Points, in no order, along strands that fork and pass close to each other.
In the rows, 128 means zero.
Points whose rows are less than 117 apart are linked; no others are. Some points are linked to none.
q571: [119 112 109 138 178 118 141  93  66 135 151 107 161 119 121  86 143 112
 141 145 132 132 141  99  98 172 146]
q250: [125 191 209 139 129 120  78  67 120  82 107 118  51 148 106 121 128 125
 116 124 153 157  89 184 159  84 100]
q490: [159 130 136 118 112 109 203 125 166 175 160 148 146 147 179 174 102 169
 144  82  97 101 117 151 149 113 131]
q861: [134 155 111  95 168  96 162 164  99 133 124 116 182 140 156 109 134 147
 119 109 118 100 117  79  87 132 132]
q298: [120 109 111 147 109  98 170 176 177 128 143 131 157 181 150 189  91 178
 138 110 107  79 120 109 121  93 123]
q399: [ 91 156 113 134 113 108 117 176  97  93 123 111 133 124 110 132 151 114
 115 171 135 124 117 105 114 113 120]
q510: [142 147 144 163  68 196 136 121 178  98 119 154  88 184  86 152  94 134
 169  89 117 134 151 172 200 150 137]
q363: [161 136  99 112 136 190 122 169 111 113 140 123 147 125 101 102 117 127
 118 167 135 155 156  81 154 154 163]
q451: [ 89 116 139 183  63 119 114 160 161  86 129 134  98 158 123 183  59 141
 126  86 163 100 129 142 171  73 105]
q182: [116  98  95 149 107 182 106 125 115 125 123 127 175  94 102 111 144 103
 155 185  91 163 149 102 117 203 172]
q743: [137 146  96 110 155  75 194 161 138 147 117 107 164 152 162 120 118 165
  92  94 109  58 125  87  87 118 118]
q231: [128 158 199 118 136 127 110  93 105 132 132 143 113 115 122 152 154 132
 161 134 143 145 107 137 128 120 125]
q375: [112 135 154 163 112 113 149 115 138 119 138 112 120 181 131 161 106 157
 124 106 154 116 127 103 175 103  91]
q77: [106  97 133 177  66 138 126 155 174 118 120 159  94 158 117 193  97 140
 157 111 126 117 127 164 152 101 119]
q110: [ 82  93 142 176 114  91 125 139  75 109 167 134 132 128 153 137 110 134
 123 170 159 125 148  91 122 116 122]
q500: [164 147 150 110 102 201 120 113 130 141 124 158 135  99 117 109 129 112
 133 151 118 168 128 155 166 139 151]
q579: [152 101  87  97 147 154 107 138 116 147 120  97 141  96 123  80 150 103
  92 154 126 134 105 117 109 148 142]
q804: [ 59 126 180 153  83 110  77 118 131  84 134 149  47 116 100 166 105 100
 150 115 194 141 123 153 159  97 125]
q149: [113  94  89 139 162 138  81 149  89 118 120  94 127  81  99  62 133  90
 103 181 140 149 133 102  93 151 134]
q927: [135  92 125  93 125 144 155  98 151 185 145 157 126 104 147 151 135 123
 160 117  96 147 139 172 127 162 155]
q667: [137  75  66 128 129 174 167 139 167 172 143 139 179 128 137 142 110 123
 169 105  81 126 152 137  99 203 175]
q815: [121 164 183 136 115  95 109  77 147 104 104 121  62 147 124 149 147 145
  89  93 144 131  95 168 145  84  74]
q447: [124 110 134 129 116 126 128 120  74 141 138 154 170 114 149 138 153 135
 150 174 109 141 113 114  75 125 122]
q575: [194 165 125  87 157 140 158 124 106 156  86 111 195 115 143  63 167 132
 110 163  95 162 132  91 100 165 120]
q924: [175 116  49  87 185 153 153 153 173 152 103  96 205 120 137  82 110 129
 112  94  62 140 130  86 100 220 170]
q726: [176 128  86  60 162 136 114 145 143 170 111 123 134  94 144 106 143 120
  93 116 127 129 107 127 110 135 143]
q594: [108 127 183 147 149  64  86  58 131 121 134 112  69 132 141 129 129 143
 102 116 161 126 113 150 118  79  61]
q287: [155 125 129 100  98 110 153 149 138 142 129 142 139 148 164 146 131 154
 104 137 123 105  98 136 128  79  95]
q773: [133 103  92 142  81 169 145 199 199 123 121 152 134 168 134 198  97 136
 161  97 126 103 121 156 125  98 132]
q679: [201 122  61  93 156 167 178 150 189 184 114 133 167 142 135 106 138 140
 119  90  51 133 144 108 127 200 158]
q456: [151 151 119  98 153 136 144 122 152 141 105 116 104 122 118 104 146 123
  95 109 135 115 105 135 145 106 125]
q940: [117 115 222 148 131  83  88  41 114 120 158 144  60 118 159 150 108 146
 122 122 156 152 102 178 138  85  71]
q604: [ 90 122 120 123 137  96 108 130  76 122 116 125 182  90 141 117 173 120
 136 180 104 149 108 101  62 142 129]
q643: [171 149  86 110 127 170 175 169 199 151 103 127 140 159 113 128 130 142
 119  87  88 105 149 105 123 160 160]
q874: [100 176 173 155  55 155  97 109 169  55  90 143  60 178  96 162  82 123
 159  84 147 127  99 193 197 123 140]
q288: [ 98 156 139 121 164  98  71 137 113  89 105 102  83 122  95 108 168 112
  94 132 185 120 129 132 134  91 111]
q712: [195 109 100 100 122 173 148 153 120 157 138 136 170 127 145  97  95 123
 112 143 126 146 143 103 139 159 160]
q593: [139  94 142 100 134 113 133  93 118 187 160 150 112  84 162 135 129 119
 137 130 144 129 126 166 117 130 134]
q633: [ 97 117 169 170 131  67  84 119  69 100 159 116 113 123 137 121 120 114
 112 189 170 147 126 100 123  87  99]
q3: [ 83 153 190 164 122 100  69 112  88  75 143 119  56 112 112 134 105 105
 124 135 205 132 140 139 173  90 113]
q690: [107 186 179 145  68 174  98  95 115  62  88 144  74 132  83 145 120 118
 160 130 133 153 103 193 175 128 141]
q23: [116 185 175 131  94 156 131  94 172 121  76 151 107 152 107 173 173 125
 158 106 104 153 117 150 162 137 122]
q540: [144 173 135 147 100 179 148 133 181 110  97 143 113 168  95 140 146 122
 143 102  95 138 156 126 186 146 139]
q857: [116 172 175 144 119 169  90  73 121  83  94 138  76 127  99 111 154  98
 150 145 139 161  83 182 157 124 121]
q252: [135 177 113 123 163 135  88 139 132  89  93  94  96 115  71  95 167  82
 103 136 149 147 125 106 149 129 136]
q239: [143 143 112 124 107 201 127 157 106 107 130 137 189  96 105 114 137 125
 134 174 111 178 166  95 139 186 158]
q16: [143 140 160 107 185  75 141  77 125 165 160 111  99 110 155 104 129 130
 108 113 145 121 135 133 144  97  87]
q449: [136 181 189 145  64 143 124 125 165  99 102 146 104 166 127 182 141 156
 148 105 104 148 105 152 164 109 116]
q446: [129  77  85 107 131  77 181 108 101 185 162 131 169 115 182 126 120 145
 144 117 100  86 126 141  64 153 124]
q222: [ 91  77 101 142 147  93  80 125  86 115 136 112  99  83 105  96 150  70
 119 191 156 144 139 116  94 124 131]
q966: [124  99 140 106 126  81 165 101 138 175 178 153 114 119 190 165 108 155
 138 102 125 116 121 166 124 105 117]
q137: [133 116 108 113  96 195 129 158 186 142 100 160 135 116  99 164 148 126
 156 114  96 139 122 156 119 145 159]
q318: [126 139 115 135 112  89 168 161 147 134 125 123 127 165 161 162 112 172
  95  96 115  68 118 104 116  83 110]
q266: [ 80 148 104 135 146  89 116 141  88  84 106  96 168 128 114 114 168 128
 131 143 123 118 131  84  83 134 132]
q764: [208 139 119  82 122 190 164 141 138 168 136 158 186 101 151 104 121 143
 112 128  89 150 146 121 140 174 143]
q35: [135  93  77 106 155 133 174  93 147 183 150 128 165 118 146 125 126 118
 148 113  84 151 140 125 120 206 162]
q939: [100 135 136 119 191  75  95 129 105 122 125  96 115 105  97  89 166 123
  92 138 168 107 142 121  97  99  98]
q355: [130 124  98 115  80 186 106 187 153 126 117 149 172 113 110 149 134 134
 138 147  99 136 124 140  99 148 160]
q2: [ 99  77 128 141  99 128  86 141 103 112 133 139  87  86 102 123 128 107
 128 175 160 126 126 144 123 106 147]
q116: [163 105  37 116 156 166 141 161 133 118 105 107 233 133 137  72  97 126
 105 108  62 124 129  63  64 237 187]
q505: [144 193 137 116 130 144 112 134 157 103  83 112  72 149  93 113 154 113
 111 113 136 121 125 127 177  96 132]
q169: [112  96 108 126 107 117 157 115 101 167 148 146 186 114 174 128 145 143
 163 126  94 127 124 131  91 148 128]
q701: [ 85 109 117 161 171 126  99  92  94 123 145 105 119 132  99 113 157 108
 136 137 157 125 171 101 137 148 143]
q282: [144 134  91 101 131 136 147 138 188 147  78 109 124 161 116 116 150 135
 105  94  92 115 131 123 148 134 136]
q85: [151 130 143  80 202  81 129  81  98 176 140  94 119  91 156  78 152 121
 105 127 150 119 143 141  99 106  83]
q792: [152 101 164 119 147 129  96 118  73 137 142 162 132  85 134  93 134  87
 137 188 162 165 137 135 112 104 129]
q49: [104 126 179 146 164  90  82  63 112 124 131 112  68 103 104  95 159 110
 119 157 151 145 112 165 102  95  63]
q989: [210 149 130  76 144 143 178 103 113 190 123 136 189 118 158  79 139 144
 136 147  99 156 141 113 125 175 127]
q506: [120 151 154 129 185  72 151  93 114 129 149  99 110 157 134 109 155 154
 107 108 146 100 145 101 143  98  97]
q18: [152 143 154 128 124 108 168  85 147 141 140 141 115 172 150 155 114 167
 126  84 106 132 129 135 168 110 104]
q929: [ 86 176 128 136 114 111  86 171 121  83 132 115  86 128  87 156 142 110
 124 137 158 120 130 131 150  98 119]
q707: [141 113 179 134 172 105 118 113  54 123 163 139 125  99 163 104 105 116
 115 182 179 146 134 120 118  80 104]
q708: [175 158  99  90 192 107 151 157 102 132  96  93 195 114 164  51 153 140
  94 131 104 112 122  73  83 171 119]
q849: [ 98 135 169 143  69 152  90 152 125  98 139 157  91 132 120 169  89 118
 140 138 172 141 120 154 181  83 152]
q71: [ 94 112 131 142  79 147 105 188 100  95 151 163 107  99 117 157  95 114
 133 165 161 126 114 134 144  97 142]
q326: [ 98  99 131 103 195  78 108 107  87 136 150 100 126  75 138  89 156 102
 106 124 169 105 155 114  82 123 107]
q568: [144 116 104 165 104 138 171 172 217 134 119 145 154 197 132 179  91 159
 158  88 101  83 133 139 115 118 121]
q828: [131  89  87 125 172 116 157  78  94 178 143 105 148  97 146  78 135 124
 124 129 109 132 141 117 121 173 141]
q331: [ 98 155 176 184  91 109 103 145 122  82 147 107 107 174 128 186  79 158
 112 109 170 127 126  98 183  63  95]
q948: [ 88  93  99 142 135  91 146 161  75 124 162 122 169 136 157 145  92 139
 135 133 143  76 139  84 100 115 134]
q441: [126  79  59 144 146 129 178 162 173 146 145 117 189 148 128 140  96 128
 165  85  85  87 138 117  83 178 162]
q783: [129 117 140 167  81 159 151 127 187 116 118 139  77 197 114 173  93 142
 148  82 127 103 129 180 178 107 123]
q957: [ 97  99 146 146 154 107  98  61 117 133 132 117  85 114 106 117 150  95
 140 137 159 142 128 146 125 120 110]
q790: [106  77  80 142 129 121 149 173 125 133 152 126 159 136 136 142 101 126
 137 111 125  88 149 109  94 143 154]
q386: [122 133 105 144  72 183 100 203 119 100 138 165 127 112 101 159 115 134
 140 164 118 157 128 141 135 126 164]

A fork is a point with three links, a tip a point with one. Leave the first point through the second and follow the links. Name the first fork or tip that comes.
q712; q764 -> q318
q451; q331 -> q35
q861; q708 -> q182
q35; q667 -> q792
q593; q966 -> q77
q446; q169 -> q288

Follow the links from the first point to the second, and from the first to the third. Name the last point that the two ways share.
q594; q110; q490 -> q35
q282; q85; q266 -> q288
q940; q331; q110 -> q35
q804; q679; q399 -> q456
q23; q790; q318 -> q77
q288; q116; q355 -> q456
q667; q510; q708 -> q77
q604; q579; q85 -> q288

A fork is a point with three links. Follow the links from the first point to the second and name the forks in between, in order.
q363; q540 -> q318, q77
q116; q929 -> q456, q288
q49; q989 -> q35, q77, q318
q169; q643 -> q288, q456
q331; q989 -> q77, q318
q773; q792 -> q77, q35
q874; q701 -> q594
